Points on a hilly landscape, in no order, each with its height.
A ball rolls from a point to the lowest of its 2 nearest points, and stops where none of them is lower. Distance is the straight distance between rows; heights are no part of it.
gogom h=829: [  9  28 -13 -18 -11   2  37 -35  28  -7 -20 -39 -19   9  27 -13  13 -15
  25   0 -15   9 -28  55 -21  -8  17  -5  41  -2 -44]
zos h=871: [ -4  36 -34 -36  -5  20  -8 -16  12   3 -12 -36 -57  13  24   0   4 -40
  36   7  -4  11 -57  54  -5  -3  14   0  44 -32 -62]
Bigip h=653: [-26  45 -42   5 -10 -13 -44 -15   1 -23 -15  -5  -5 -16  34 -11 -19 -36
  22  10   7  17  -2 -39   7  -4  11   6  -9  12 -27]
Gigop h=476: [ -7  -9 -27  24  24 -11 -54  29  39  29  19  -8  -2  56   4  32 -49 -12
  19 -14   3 -12  15  41  -4 -77   0  18 -33 -45 -58]
neti h=741: [-14  16  21 -27   5  15 -13 -34 -22 -35  17   4  -6 -24  13 -12  12   4
  14  -1  29  -9 -14   3 -36   6  -9 -15  10 -28 -22]
Tizi h=665: [ 46 -19  35  -6  -6 -10  35  19  38 -15  22  32  22 -37 -10   9  22  36
 -47  -3  -2  28  18   0  19  34  -8 -41  41  41  40]
Gison h=630: [ 42 -39   7 -11   0  31  11  17  -3 -20   4  60 -13 -17  -2  32  31  23
 -27   0   3  34 -37 -23   5  26  25 -36  10  37  56]
mez h=811: [-15  26 -18  -5 -31  23 -39  29 -14  13 -72  -2  12 -23 -50 -55 -19  44
  35  -1  17   5 -40 -31  22  14  -5  78 -21  27   8]
bes h=492: [ 13 -31 -59 -17 -19 -16   9 -23  29 -43 -27   7 -13 -12  40  32  10  10
 -25  32  50   1 -18  28 -36 -37 -13 -32 -37  48  55]
metov h=735: [-23  20  42  26 -21  -1  34 -27 -14 -65  21 -21  12 -48  75 -24  13 -44
 -17  11  29 -38  44 -40 -27 -18 -18 -53 -23   4 -22]
Mif h=711: [ -2 -64 -17 -14  20   5   6  -5 -61  -9  -7  43  -2  10 -29   1  31  32
 -20   5  30 -29 -59  17 -56 -11 -25 -10 -29  -7  75]
nov h=535: [ 21 -20 -22   6 -26 -28  33 -25  -1 -24 -21  -2   4 -30  22   6  18   3
 -41  20   5   0   9 -24 -10  13 -11 -40 -19  44  69]
Talu h=516: [ 23 -44  58  -5   9  43   1  17 -42  39  56  48 -15  49 -50  30  21  17
 -39 -18  -8   5 -26   3   8  42   0  -5  48 -25  18]
Zon h=593: [-23 -11  17  25  24  -9  39 -25 -55  22 -14 -21  11  23 -29 -42  19  18
 -20   6 -12 -62   7   8 -21  -2 -42  38 -35 -22  13]
korap h=477: [-32  -2  60   4  10  58  49  -6 -68  15   3  34 -19  21  -1 -16  47 -44
 -11   1 -40 -42 -36 -50 -22  27   9  12   1  -2 -16]
redi h=625: [  1 -23  23   7  14  -3  63 -16 -23   5 -26 -13  29  -4 -24 -47  25  34
 -24   3 -16 -37   4   3 -14   6 -18  27 -24  18  43]
rufol h=494: [-13  38  -6  13  12 -34 -49   6  31  38   3 -52   5   4  -5 -13 -41 -25
  36 -25 -14   3  36  15   8 -36  14  24  14 -47 -57]
tado h=533: [ 46 -22  17 -17  -9   1  29  10 -17  26  21  18 -21  -1 -16  24  36   2
 -21  -2 -27   9 -16  -2  14  48  16 -18  49   6  34]
loto h=795: [ -5  20  10  -5   8  53 -42 -12 -20 -20   5  34  -6 -23   1 -25  -4  17
  35  -2  58  15 -46 -31 -16  -1  -2  -3  -3 -37 -36]
mal h=722: [-17  48  36  17 -13  -9  26 -61 -24 -54  25 -28  15 -71  37 -27   8 -21
 -12  -2  29 -24  60 -23 -10  25 -24 -63  22   2 -12]
zapus h=762: [ 10  18  31 -11  -4  10  77 -50 -18 -63  13 -19   1 -28  46 -25  43   2
 -18  12  20 -24  -5  44 -55  -9  -6 -44  10  -3 -12]
lipok h=266: [-43  35 -13  -5 -19  38  -6   9 -28 -39 -15  27 -10 -13  60  -5  -5 -61
  19  27   2   0 -15 -70 -12  10  11 -31 -29   9 -46]
Git h=734: [  4 -17 -16 -23  -5  19 -24 -32 -64 -12 -11  26   1 -37 -19   2  33  10
 -11  -7  29  -6 -45 -14 -32  23 -10 -26   7  10  62]
Gufaz h=302: [ 19 -22  27  20   8  -4 -34  29 -38  14  64  43   2   9 -36  47  17  -4
 -19  -5 -17  35  17 -50  28  38  21 -34  23 -12  44]
Koru h=591: [ 54 -35  43 -13  17  10   3  12  -6  29  44  19   6  30 -55  20  28  41
 -35 -15   4   8 -25  38  26  39  -6 -14  67 -24   1]
refoz h=357: [-24  10 -33   0  16 -43 -74 -41 -12 -16  28  -2  -4   5  13  27 -11  10
  -2  -3  77   7  16  35 -52 -21 -40 -22  -8 -43  -4]
zekog h=563: [ 11 -16 -75 -20 -10 -26  -8  22  21  29 -55 -14 -22  11   1  11  -9 -12
  19   6 -31  -2 -51  28  -8 -21  30  20   9  22  30]
bel h=326: [-10  27   3   9 -18  39  46  29  36 -11 -23  19  -5   1  40 -25  -6 -59
  18  19 -48  -7  -1 -28   1 -23  33   9 -15  14 -58]
terud h=242: [  9  -6  20  15  -2 -15  -7   6 -28   0  64  10  -6  -7   7  24  22 -17
 -15   3 -19   4  42 -32  30  39   6 -34  25 -10  36]
rebi h=660: [ 18 -23  39  -7   6  34  32  -4  -5  34  24  -8  -4  43 -28  12  16  10
 -10 -15 -11   6 -22  48   3  11   0   0  44 -19 -32]
Loku h=580: [-36 -17  32  -8  21  37  21 -18 -67   6  29  22  -2  30  -8  -7  34 -16
  -6   2  -9 -45 -45 -23 -57   5  -7  -7 -21 -30  -1]
ved h=620: [ -4 -20  11   9   4  -1  19  49  -8  56 -27  -3   3  20 -78 -13  -1  39
  -4 -21 -46   1   2  -7  51  33  13  51  14  15  32]
vosel h=394: [ -9   9 -17   2  -6  11   6  28  22   8  -1  12  -3  28  15  -1 -15 -42
  13   0 -31   9  -4 -12   6 -21  29  15 -10  -1 -39]
ziv h=791: [  7  20  18 -28 -11  15  82 -37  16 -37   1 -37 -18   2  49   6  39   2
   1   2  -3 -12 -20  69 -25 -12   7 -18  26 -11 -48]
Pude h=850: [-11   4  24  -8  29   0 -54  -8 -40   5  59   5 -10  21 -15  30  -1  -7
  -7 -19  14  -4  11  -3 -17  24 -10 -11  21 -70 -28]
kugek h=792: [-22   9 -40 -21  25  -6 -17 -23 -32   1  35  -5 -44  55  23  42  -1 -26
   2   0  26 -20 -25  43 -34 -20  -3  -6 -13 -46 -10]
rorit h=427: [  9 -22  16  25  -5 -10  53   7  50 -21  17 -12   7  13  47   8   2 -24
 -31  28 -12  -7  32  16 -12 -30 -17 -20 -41   4  -6]
sem h=386: [ 29 -28 -24  -6  -4 -15 -33  46  39  29 -10  12   9  -3 -27  10 -25  46
  12 -10 -14  46 -12   7  38  -1  23  17  31  19  21]
lupa h=560: [ 28 -30  37   4   6  14  39  46  -1  72   1   2  24  30 -51 -15  -8  10
 -35 -12 -58  -9   4  10  58  19   1  41  20  10  -9]
dop h=307: [-21  14 -37  -7  17 -12 -94 -19  -6 -13  -4   1   9   5 -11   7 -35  31
  10   0  72  25 -10   9 -20 -21 -35  13 -23 -31   1]
voda h=559: [-10 -11 -28   6 -23  11  10  13 -26   7 -41  18 -11 -18  -1  -2  29 -26
 -10  16 -35  -2 -12 -46  13  21  22   1 -28  45  42]
nafo h=443: [-20  -5 -53   8   2 -35 -50  50  48  19 -14 -10  -5  40   4  22 -57  -6
  34  -3   0  -8   7  17  16 -64   7  33 -45 -23  -7]
Bug h=412: [ -8  21  35  17  10  12   1  -5  38 -10  35  -4   8 -20  39   1 -26 -29
  -1   1 -13   7  51 -14  19  -1   5 -28  -5  -4 -48]
Puzu h=619: [ 30  -6 -70 -20 -13 -41 -31  -7  34  10 -42 -45 -19  -7  -5  13  -9  -3
  25 -16  -7  29 -18  41   2  -2  13   1  55  10  27]
lodab h=110: [-49  46  12   4  -2  20  10  -6 -39 -22 -10   6 -25  -2  35 -19   6 -47
  24  14   1 -24 -12 -30 -35  10  13 -11 -17 -20 -52]
pid h=444: [ -7 -12  20  14  14   8  47 -17  27 -35  49   6  20   9  52   0   6 -27
 -14   2  23 -23  26   1 -41 -29 -16 -28 -39 -33 -16]
Mol h=505: [  5  -4 -19   1 -19   8  26  -9 -36  -2  -2  -2 -22   5  28  21  22 -37
  -8  13 -60 -21  -7 -37   9  36  33 -13  13   6  48]
Zinu h=510: [  9 -34 -52 -12   1 -12  10  41  20  26 -55   6  -4  25 -24  17  -8  38
  -3  13 -11   4 -40  30   3 -29   1  35 -25  30  39]
Fazo h=614: [-31  47 -33  11 -19 -12 -40  -4 -11  -5 -44 -25   2   1   0 -42 -10 -40
  45  -3  12 -14  -9 -43   0   2 -10  35 -28  -9 -45]
kisav h=761: [ 13   5  -3  -6 -15  -5 -41 -56 -67  -6 -24  -2   6 -40 -33 -12  17  32
 -15 -23  37   4  -9   4  -3  38 -26  -7  14   3  37]
pusu h=648: [ 31  -6 -47  -2 -12 -61 -39   6  40  -5 -20 -47  -4 -34  11  11 -30  -5
  11  -8   3  11  24  17  21 -11  -4  -3  26   8  22]
bize h=413: [ -2 -35 -36  23   1 -17  -4  52  65  14   2  -1  -6  35  19  37 -39 -24
  -2   1 -20  -1  11  17  20 -74  31  -5 -33 -16  -3]
zoku h=256: [-36  46   4   6   0   2  16 -47 -40 -23  23 -30 -18 -10  45   3  10 -52
   4   3  -7 -23  34 -25 -16  29   2 -27   0  -9 -27]
tir h=683: [  9  24  28   6 -17 -15 -19 -32  -8 -19  24  -3  19 -64  -3  -8   0  20
   1 -19  18   9  44   1   8  41 -16 -32  40   7  -7]
fuba h=640: [ -3 -25  34  16  26  -2  28  29  -3  77 -12 -29  31  60 -56   3 -33  10
 -14 -32 -42 -42  15  45  20 -17 -21  62  -1 -27 -33]
bosen h=616: [-26  -1   9  21 -12 -11  23   1  -9 -14 -38  -5  20 -31  11 -45  10  -6
 -20  21  -3 -21  20 -54  -6   6 -25  18 -62  31  31]
fidu h=687: [  1  -3  30  -6  15  18  18  52  27  48 -41  -1  16  10 -65 -46 -17  51
  24 -11 -34   7  -3   2  47  -7  13  64  17   7 -15]
Raz h=470: [-22   2 -21   3   4 -30 -34  24  30  18   2 -22  11  14  -8  17 -28  -7
  12  -4 -10   3  35   3  13 -15 -12  18 -36  -2  13]
Rezed h=363: [-28  -1  47   9  14  37  42   4 -37  30  27  16  -4  28  -4  11   7 -54
 -17  -6 -57 -26   8 -42  -1   7  22   4 -14  -6 -27]
mina h=187: [-11  -5   5  19  20 -26 -22   5 -13  -2  35   6  16   7 -11  19 -18  -2
  -7   1  -8   4  53 -35  34  17  -6  -7 -25  -8  23]
Vuv h=521: [-10 -36 -29   7 -32 -37  -8 -19 -25 -49 -28  -7  16 -36   6  11  -1  10
 -41  24  40 -17  22 -30  -1 -16 -27  -9 -53  43  65]
Nativ h=667: [ 14  21 -69 -27 -24 -29 -30 -26  10 -22  -9 -34 -26  -6  25  29  -4 -18
   5 -12  -8  20 -18  56 -17  20  17 -23  50   0   0]
ragim h=701: [  6 -49  -9 -37   8  31   4 -11 -52 -15  14  51 -16  -7  -9  18  46  25
 -26   8  23   5 -79  10 -52  12   3 -32   8   5  61]
Sedir h=562: [  7   9  11   9  15 -14  16  -9  39   8  56 -23  -9  25  47  42   0 -25
   3 -23 -10  -9  28  69   5 -15   9 -18  26 -46 -59]
zeniv h=359: [  6  36  -4  17  -2 -45  24 -34  29 -34  31 -60  -3 -31  50   3 -16 -49
  -3   9 -16 -13  61  15   8   2  -1 -37   7  -4 -21]
Dutet h=828: [  3  38  -3  -5 -23  12 -22  -8  -8   9 -65 -10   0 -57 -18 -50   6  18
  38   1  -4  18 -23 -34  24  27   8  45   8  38  -5]
rera h=450: [-21  43  -9   6  13 -17 -32   2  10   0  31 -31  -7 -10  16   3 -27 -30
  23  -5  -7   8  60  -5   9 -10   2  -6  23 -28 -56]
lakul h=664: [ 14  19  -4   1 -10 -61 -28 -18  11   4   1 -42  11 -41  -4  -6  -7  14
 -10 -21  20  13  43  32  11  23 -21  -8  46 -14  10]
gidov h=524: [-33  23   8  23  12   8  23  -3  35   6 -20 -21  32   4  -3 -48 -11  12
  18   1   0 -24  12  -2  -3 -32 -20  53 -50  -7 -37]
gir h=397: [-22  38   6   2  -7 -18 -66 -50 -23 -51  37  -8   0 -26  15   5 -10   1
   1 -16  88  16  29   6 -38  -8 -23 -34   9 -35 -23]
nus h=644: [ 11 -30  36   4   7 -14  38   1  15 -22   9   6  48 -25 -15 -28  16  42
 -35   3  25 -17  12  -6 -10  -9 -32  -8 -31  12  53]
gidu h=847: [-10   9 -48   1 -43  19 -36  32 -21  -9 -74  35   6 -29 -31 -22  -4  38
  24  -2  42  28 -39 -51  12  -3  -1  39 -53  39  24]
mafi h=375: [ -9  35  15  -6 -20  43 -13 -13 -18 -31   7  30 -14 -38  46  -4   2 -27
  11  15  12  17 -16 -57 -12  29  18 -45   7   9 -17]
desu h=462: [-13   5  -3  11   1  -3  13  -3  -7  18 -14 -20   8  12   3 -28   3 -20
   6  -4 -41 -19   6 -19  -7  15   1  37  -6   9 -11]
demoz h=656: [ 15 -31  43  -6   7  40  30  23  15 -33   0  60  12 -19  -5  -9  23  22
  -9  20   4  17 -19 -45 -11   7  20 -20 -26  35  33]
bor h=692: [  3 -18 -14 -18  18   8  10   3 -33  29 -12  27 -30  50 -28  16  10   1
   2   0 -11   2 -42  25 -21   9   7  22   2 -11  11]
kir h=467: [ -6  34  35  -2 -14  60  22 -14 -23 -38  -9  13 -16 -64  42 -10  46 -18
   6   9 -20   6 -25 -34  -9  43  25 -37  28  36 -12]
fuzo h=781: [-16  -4  24  -6   1  47 -13  -3 -44  78 -26 -17 -18  41 -73 -20 -11  -3
  32 -20 -33 -14 -39  -9  35  30  -6  53  18 -34 -22]
balis h=568: [-35  50 -14  13  -4  14   1  13  25  10 -53 -29  19  14   7 -65 -22 -31
  37  -1 -12  -2 -10 -15  -5 -17  -6  48 -44  -6 -67]
fodo h=586: [ 28  -2  32 -14  -2  39 -19 -14 -24 -23   9  31 -11 -27  -3   9  42  31
   4  -3  11  24 -25 -13  -2  51  15 -34  27  28  20]
Zedeg h=114: [ -5 -11 -34  -7  36 -30 -41   5  -2  22 -14 -13  -6  30 -31  12 -17  43
  18   4  21   3 -32  54 -19 -25 -23  29  -9 -29  16]
vup h=877: [-19   6   4  10  36 -23 -75   4 -11  28  39  -1   3  25 -32  12 -32  20
   9 -15  19   7  31  -4  20  11  -6  23   0 -55 -15]
tok h=654: [ 23 -31  25   3   2 -23  34  18  33 -12   4  15  23  -4 -10   7  12  19
 -32  10  -9  -4  27  -2  21  -1  -8  -5  -2  44  50]
podig h=436: [  2  -7  -3 -14   3  -7  -3  11  31 -15 -16  12  16 -24 -12 -10  -1  34
   0  10  34  21  -9   6  -6 -14  -4  13 -15  24   8]
pudud h=245: [ -7  -7   6  28   2  -2 -16  43  28   1  29  23  16   0 -14  17 -28  -6
   8   2 -40  14  50 -60  41  -5  20  16 -13  16   6]
Zot h=465: [ -2  -7   1   9  13  -6 -14  -1  39 -23  12  35  22  14  -1  -8 -16  18
   3  18  53  22  11   3 -29 -41 -17  -6 -56 -12  -9]
Zuk h=369: [  0 -11 -66  11 -35 -21   1  24  46 -21 -48 -11 -19 -15  49  19 -30 -44
   2  31 -14  15  21 -23   7 -40  19 -18 -39  37  39]
gatim h=753: [  6   3  28 -15  13  35 -17  44 -14  39 -59  -3   1 -11 -69 -48 -12  66
  30 -10  -1   5 -36 -16  34  16   5  78  -1   5  -2]
tisaf h=325: [-29  36 -10  14 -11 -44  36 -43 -22  -3  12 -74  -1 -23  43  -3  -2 -60
   5   6 -37 -40  62   5  10  17  -8 -16   7 -21 -26]
Bubeg h=906: [-18  28   6   7  13  -4 -85  17   3  44  17   0  -9   5 -58  -1 -49  20
  43 -24   5  26  14 -27  25   1   0  52   9 -37 -28]
riz h=703: [ -8  35  47  16 -16 -10 -30 -57 -58 -35  17 -13  21 -57  11 -10   4   2
  -6  -4  49  -6  43 -30   5  32 -27 -38  29  -6   8]
dovu h=410: [ 12 -30  22  34   2  26  69  28  62  -4  15  21   8  30  42  12 -12 -21
 -20  21 -24 -16  11  -6  14 -30  16  -6 -23  26   3]
suk h=508: [-12 -12 -57  -3 -22 -49 -18 -31  -9 -33 -35 -15  -1 -20  21  -2  -1  23
 -22  10  58  -8   0  21 -24 -37 -40 -11 -39  21  61]
vun h=666: [ 42 -49 -15 -19  17   3   7  -7 -22 -11  36  40 -17  15  -9  40  37  39
 -33  -5  30  10 -41  42 -35  26   6 -38  28   0  44]
linu h=315: [ 31 -20 -16 -12  11 -21 -14  32  26  34  23  17  -8  34 -20  33 -29  20
   1 -20  -1  28   4  45   8 -18  14  19  17 -11  -3]
bifo h=565: [-17   3  -3  22  13 -10  41  11  32  29 -18 -48  22  39  -6 -19 -14  -4
   7 -14 -31 -46  20  40  -8 -47 -16  36 -25 -12 -24]
bida h=404: [ -2 -13  -8  -8 -12  15  27  33  40 -12 -63  21  22  -8   7 -28   1  20
   3  31  16   5 -24 -18  -5 -28  -3  17 -50  45  23]
tudar h=409: [ 17 -29  33 -13  31  36 -30  18 -52  21  66  59 -27  20 -41  44  16  19
 -12 -15   3  19 -28 -41  12  28  24 -22  16 -32  23]
mul h=706: [  2  17 -20 -27  -2  -9 -11 -35 -17 -20  18 -35 -25 -12  24  14  14   0
   6  -7  25   8  -6  33 -12  19   5 -35  40 -16 -17]
lekaz h=534: [ 10  15 -26 -12 -19 -46   9 -43 -12 -11 -25 -29   5 -13   4  -6  23  41
 -23  -5  29  -4   6  43 -24  -8 -35  -4   0   4  36]
sib h=857: [-21  13  12  10  32  36 -60  17 -23  65   4  -5 -11  45 -67  -7 -35   5
  48 -17  -8   7 -36 -11  42  12   0  58   4 -56 -31]
Fako h=461: [-17 -14  43   5  21   9  -3  -1  41 -45  38  20  11   8  32   3 -11  -5
   4  24  57   0  23  -4 -36 -46 -17 -40 -33 -28 -26]
Fali h=466: [ 42 -14 -21 -25 -10  -1  -3  24  12  22  -7   9 -13 -12 -29   5  14  25
   8  -8 -30  34 -18  12  42  53  29  -7  56  23  30]
pume h=532: [ 27  16  56 -11 -11  34  17 -20  -6 -24 -13  17  16 -69  15 -14  30  21
   1   0   0  18  -2 -31   5  38   0 -18  26  41  -1]
Mukim h=509: [ 17 -15  32  28  -7  -5  31  41  -5  68  20  -9   7  20 -49   4   6 -38
 -28 -19 -73 -11  28 -23  64  22  26  28  27  -1 -10]
dusu h=594: [-18  24 -13   8 -29 -24  16 -35 -47  -4 -53  -9   2 -35   9 -30  22 -26
 -14  17 -16 -27  10 -62   8  21  -9   0 -24  41  39]
leret h=385: [  3  36  15  11 -14  -8   3 -11  19 -41  17 -27   6 -49  52  -4 -19 -41
   8  11   4   6  60 -32  19   3   7 -35  31  28 -28]
Moki h=679: [ -5  24 -22  -6  -9   2 -64   2  26 -31  -2   7  19 -26  22   2 -37  -4
  28   4  46  30  22 -23  12  -9   6 -11  -2  16 -31]
Kag h=520: [  7  -2 -18  10  22  -5 -17   1  39  33  17 -22 -18  52  16  16 -14 -19
  19 -26  -5 -15  13  80  -4 -50   2  17  17 -50 -66]
repi h=733: [-13  24  33  27 -31  11 -75  15  -3 -32 -29  30  37 -60 -19 -35 -29  25
   8  10  49  20  25 -80  32 -11 -13   8 -29  22 -11]
levaz h=393: [ 12 -43 -19  23  -7   7  53  53  74  27  -3  15   2  37  17  38 -15 -24
  -5  23 -22 -15   8   7  19 -60  17   9 -49  33   5]
logi h=690: [ -4 -13  59   0  15  58  32  37  30 -20 -18  71  26 -26 -23 -51   1  50
   9  12  24  23 -31 -60 -10  -7   7  11 -31  29  -5]
Geli h=649: [ -5  -1  33   0   9  -7  21  -5  -1  33  34 -28   9  55 -15   8   3  -9
 -11 -26 -16 -35  16  43   5  14  -7   8  27 -48 -36]
fup h=518: [-14  43  20   8  -9 -24   7 -40   3   9 -12 -42   5  -6  11 -37   3 -14
  23   1 -12  -9  27  13  -1  13 -13   7  -6 -13 -36]
dobi h=447: [ -6  -7  27  22   5  20  25  31 -12  50  28  16  -9  31 -16  32 -13 -54
 -17 -17 -76  -2  25 -54  42   6  42  28   0   3 -23]
bivis h=675: [ 46  -8   5   1 -13 -30  -6  16  66 -35  31   9  16 -35  12  16 -11  32
 -24  -9  30  54  21  17  17  11  -4 -30  43  50  20]
Goke h=373: [-12 -31 -32  37 -13   2  42  67  55   8 -32  -2  22  22   6  -4 -29 -17
  14  19 -38 -28  17 -10  28 -64   8  48 -78  26  20]
nev h=756: [ 14  10  58  -3  12  63  -5  -7   1  -8  -3  51  26 -23 -25 -44  16  38
  23   0  32  23 -54 -37 -30 -11  -4  17  -9  -9 -27]
golup h=299: [  1 -22  53  24   0  14  34  64  50  10  10  40  18   2 -15 -16 -16  11
 -12  -2 -40  32  46 -42  47 -16  29  15 -27  33 -16]
vit h=600: [ 20 -24   8  16  12 -16  45  22  36  68  -2 -41  18  44  -7   1 -20 -17
 -18 -33 -54 -36  25  65  28 -38   2  35   8  -6 -35]
kogur h=745: [-16  10  19   2 -12   0  42 -31 -17 -76  26  -9  -4 -32  60   5  21 -23
 -23  10  23 -29   8  -9 -45  -3  -9 -59  -5  -2  10]
Kamil h=336: [ 15 -23   4  13   0   7  13  76  64   5 -14  34  13   8 -24  21 -17  23
  -1   2 -17  35  10 -21  40 -40  29  17 -28  42  22]
tas h=551: [ 29 -30 -44  13 -20 -30  30  14   2 -10  -5  15 -11 -22  -2  37   9   6
 -31  10 -31  -2   9 -30  26  31  11 -26 -11  49  90]
femil h=603: [  5  17  13  -7  -3 -14  40 -20   4  -3  31 -43  -8  20  21   9  15 -28
 -12 -18 -29 -16  23  55  11  26  10 -23  49 -33 -35]
givot h=621: [ 19 -14  -5 -24  17  -4 -26 -28 -17   2  24  11 -12   9 -22  15  27  42
 -14   4  32  19 -35  40 -11  36 -21 -16  50 -32  35]
ker h=686: [ 40  14   8 -17  -6 -32   9 -29  58 -40  11 -21  13 -41  22   2  10  25
  -7   2  14  24  38  53  16  13  -4 -31  71  33  -3]
detav h=699: [-21 -22  43   5  11  30  16   8 -38  93  -9  -9  13  61 -62  -1 -21 -26
  -7 -19 -51 -31 -12   7  28   8   4  47   7 -11 -52]
molev h=615: [ 15 -33  -8 -28  -7  28  32   1 -41  21 -10  21 -29  32 -12  18  36   3
  -9  13 -41  -5 -63   2  -9  23  25  -9  28  25  37]
Zaso h=581: [ 18  18  70   7  21  45  28  16  28  -6   8  36  15 -32   9 -38   9  14
  -1   4 -11  37   4 -28   7  22  23  -9  22  34 -33]
tobus h=822: [ -9  -3 -19 -14  24  12 -48 -10 -37  17  60  16 -37  54   6  58 -14 -31
  -3 -10  -4  -2  -6   5   2   9   5 -10  14 -52 -15]
bataz h=370: [  6 -21 -14  -4  -8  24  57  59  57  -9 -32  50   2  16  -6   2   1  20
  10  18 -11  34 -23   8   3 -42  24  15 -47  48  16]
vulis h=240: [ 26 -14 -29 -12  16 -38 -33   9  16  51  20 -19  -3  44 -53  27 -21  33
   2 -19  22  12  -5  76   6  -1 -14  21  35 -33  -4]
Gegi h=229: [ -1  14 -29 -14  26 -34 -64 -10   3   7 -10  -7  -1  12 -33  -4 -31  71
  21  -5  74  12 -12  47 -15 -23 -36  35   2 -37 -16]
zokav h=570: [ 15   8 -19 -18  12 -38 -29 -52 -20 -17  11 -22   6 -19 -15   6   9  51
   1 -19  57  22 -13  63 -29  10 -38 -22  39 -10  28]
kovi h=909: [  3  13 -33 -28  -1  11 -35 -18   3  11  23 -21 -51  38  12  32 -10 -23
  28 -21  -4  24 -23  69  -2   7  16 -11  55 -39 -43]
vuza h=750: [ -5  -1 -57 -28  12  25 -14 -14 -27  10 -18   1 -50  50   6  28   6 -21
  15  13   5   0 -68  45 -28  -7   9  15   7 -17  -5]
dev h=641: [-37 -23  -7 -28  28  16 -21 -32 -98 -14  34  18  -7  21  10  -4  27  -3
   2   2  24 -45 -46  -1 -76   0 -15 -11 -17 -56  19]
zovak h=555: [-19  22  20  11  12 -35  19 -37 -27   1  -9 -42  23  -3  -9 -33  14   9
 -10   4   9 -36  45   9 -10  10 -41  15   1 -22   8]
Farif h=682: [-20 -29 -18 -11  23  -3 -33 -35 -64   1   0  29  -8  39 -23   6  15  17
 -12  15  41 -22 -47   6 -60 -22 -25  -3 -39 -27  38]
sove h=794: [ 19  13 -15 -31 -17   3 -46 -26 -24   5 -52 -10  -2 -39 -26 -27  15  33
  28 -16  12  25 -26  -1  13  40 -26  20  28  24  21]
golim h=343: [-12 -14 -58  22 -30 -23  29  33  29  -6 -50 -20   1  24  36   1 -20 -42
   7  27 -34 -20  15 -30   9 -40   9  12 -66  26  14]
lepiz h=471: [ 11 -28 -44 -18  -8 -14  21  12  26 -15 -16  18  -4  13   9  22  12  36
 -20  22   5   4 -18  42 -10 -33  -5  -2 -36  26  62]
bofis h=437: [-16  21 -21   3 -28  -8  41 -27 -22 -16 -13 -21 -24 -21  59  -6  11 -77
  -5  18 -71 -23   7 -39   8  22  32 -23  -1  21   0]
taru h=704: [ 34   5 -23 -14   0 -44  15 -43  28 -26  22 -48   5 -15  27  22  17  24
 -11 -10  13   9  10  76 -16  11 -13 -39  48   3  -8]
badan h=382: [  3  27   2   4 -23  22  59  -4  18 -24 -26 -13  -1 -11  54 -22  22 -54
   8  18 -44 -21  14 -30 -14  -4  25 -10 -10  47 -20]
dure h=705: [-10  21  26  24  -5   5 -69  30  24 -13   4  26  31 -38  -4 -14 -57  19
  25   2  30  46  48 -68  27 -13   9   4 -11  12 -28]

Where does a ball stop that starts at each point below?
zos | Puzu
kugek | Zedeg
ker | bel
nev | lodab

Call two points neighbours if one is among the 2 nearest of the other. Go from one point of each pair to the other, from neighbour to neighbour, staying as low as possible. Name the highest point that can't be avoided.
Rezed and bel | Mif
Rezed and Zedeg | neti
lepiz and gidov | Bubeg
mina and levaz | Zot
